A landscape with many valleys, sampled at points; each row gives a point and its height.
A ball rolls from a point to whichever of its 3 nearest points has the largest drop for the distance, and stops where none of them is lower. Distance is the straight distance between rows; heights are no part of it.
K_605: [110 146  84 121 174 133 133 162 151  88 100 137 121]  (h 13.3)
K_660: [118 146 145 122 143 121 106 159 149 127  92  95 163]  (h 18.0)
K_90: [126 133 142 123 108 134 135 132 102 123 131 148 108]  (h 41.0)
K_973: [130 145 134 157  97 130 202 108  86 163 189 115 150]  (h 53.3)
K_121: [ 83 156 112 148 118 128 180 153 110 118 165  76 169]  (h 17.3)
K_168: [138 117 168 144 102 130 153 149 121 213 138 101 168]  (h 47.2)
K_566: [109 146 137 145 109 128 177 138  91 138 159 102 154]  (h 2.9)
K_913: [132 104  58 107 189 137  79 133 189  88  82 168 105]  (h 58.5)
K_167: [111 135  88 130 152 131 171 104  84  86 174 149 101]  (h 65.7)
K_834: [138 103 104 103 159 122  55 113 173  88  98 164  88]  (h 48.4)
K_921: [148 130 176 132  97 116 118 138 130 167 115 117 146]  (h 66.2)
K_872: [139 131 147 114 141 108  75 123 160 107  89 117 127]  (h 42.5)
K_730: [134 134 114 107 165 121  81 136 167  88  81 133 119]  (h 33.7)
K_370: [ 81 163 111 137 143 124 157 179 133 116 126  81 175]  (h 14.7)
K_249: [139 113 127 110 140 134  75 123 147 101 105 155  89]  (h 35.3)
K_705: [106 144 111 137 138 133 159 138 103  99 143 127 119]  (h 52.7)
K_850: [138 125 129 128 109 136 137 109  99 118 150 170  76]  (h 4.2)
K_895: [134 126 166 133 148 106  90 132 153 145  83  58 198]  (h 51.2)
K_692: [126 133 113 111 151 131  92 147 146  96  90 140 112]  (h 27.4)
K_968: [116 109  58 117 174 150 127 138 142  87 111 167  91]  (h 47.1)
K_52: [137 124 117 134 114 135 167  90  80 116 169 173  81]  (h 27.7)
K_221: [131  92  56 107 166 140  58 125 176  94  98 180  86]  (h 56.0)
K_595: [150 109 146 111 145 108  50 106 176  91  92 134 115]  (h 51.5)
K_722: [100 159  99 147 131 115 190 103  83 103 215  87 160]  (h 31.9)
K_107: [148 137 174 121 117 108  80 120 147 128  95 116 132]  (h 51.7)
K_501: [130 103  88 117 133 149 146  88  84  96 160 181  68]  (h 18.6)
K_480: [122 139 144 118 125 130 118 156 123 123 107 116 131]  (h 26.0)
K_162: [ 99 156 131 124 152 120 118 171 141 122  90  82 173]  (h 13.6)
K_148: [103 134 127 159 104 132 193 136 101 163 194  82 182]  (h 25.1)
K_737: [139 138 142 136  93 138 176 109  90 144 163 147 106]  (h 49.0)
K_448: [138 105 176 134 128 119 110 142 142 183 103  69 200]  (h 54.3)
K_848: [111 121 147 156 107 132 175 155 115 186 163  82 189]  (h 32.0)
K_283: [100 141 139 143 117 126 143 171 115 141 127  82 172]  (h 20.0)
K_983: [158 130 176 118 101 116  89 117 148 157 114 138 117]  (h 59.3)
K_461: [117  86  36 116 159 162 115 108 137  96 116 181  71]  (h 55.0)
K_827: [122 137 154 135 101 132 151 142 103 152 134 122 138]  (h 38.4)
K_496: [119 133 148 154  96 129 198 122  99 186 182  98 170]  (h 37.2)
K_647: [134 136 149 148  83 137 198 107 105 209 171 132 138]  (h 58.0)
K_334: [121 145 124 136 114 131 168 130  96 118 153 128 126]  (h 36.9)
K_192: [136  97  58 120 160 154 152  68  72  86 165 176  71]  (h 31.1)
K_247: [110 157  97 116 183 119 120 177 176  97  76 110 156]  (h 6.6)
K_49: [155 104 156 110 105 110  59  99 157 124 124 171  83]  (h 55.1)
K_553: [160 124 173 125 132 103  71 103 162 126  82  83 168]  (h 46.9)
K_691: [117 121 100 117 146 144 115 140 131  92 113 154  90]  (h 38.3)
K_95: [143 128 161 150  84 132 157 133 116 189 139 120 150]  (h 59.1)
K_185: [141 138 145 121 152 109  75 129 173 102  79  98 145]  (h 40.4)
K_31: [147  87 114 117 154  94  27  76 212  74 102 143 106]  (h 63.6)
K_697: [161 124 162 117  83 130 124 105 119 152 140 177  83]  (h 39.8)
K_409: [103 152 119 127 145 125 139 162 132 112 107 107 149]  (h 6.9)
K_646: [135 106 114 109 127 136  91 119 132 105 121 178  76]  (h 10.7)
K_328: [131 105 149 160 102 138 199 132 124 235 183  99 184]  (h 54.0)
K_939: [120 116  74 117 155 154 143 119 109  87 134 166  82]  (h 39.3)
K_519: [154 130 165 123  97 126 110 127 129 151 127 152 104]  (h 52.4)
K_494: [131 139 124 137 117 128 194  98  70 120 184 139 117]  (h 63.4)
K_254: [153 137 165 136  74 134 165 114 120 190 146 151 113]  (h 70.6)
K_228: [132 133 152 123 120 125  97 135 129 126 109 132 112]  (h 42.9)
K_551: [132 133 171 133 118 122 112 149 134 164 101  88 171]  (h 58.8)

For each start below, name the point where the ball stops.
K_983: K_850
K_737: K_850
K_228: K_409
K_168: K_566
K_461: K_501
K_895: K_692
K_872: K_692
K_95: K_566
K_494: K_850
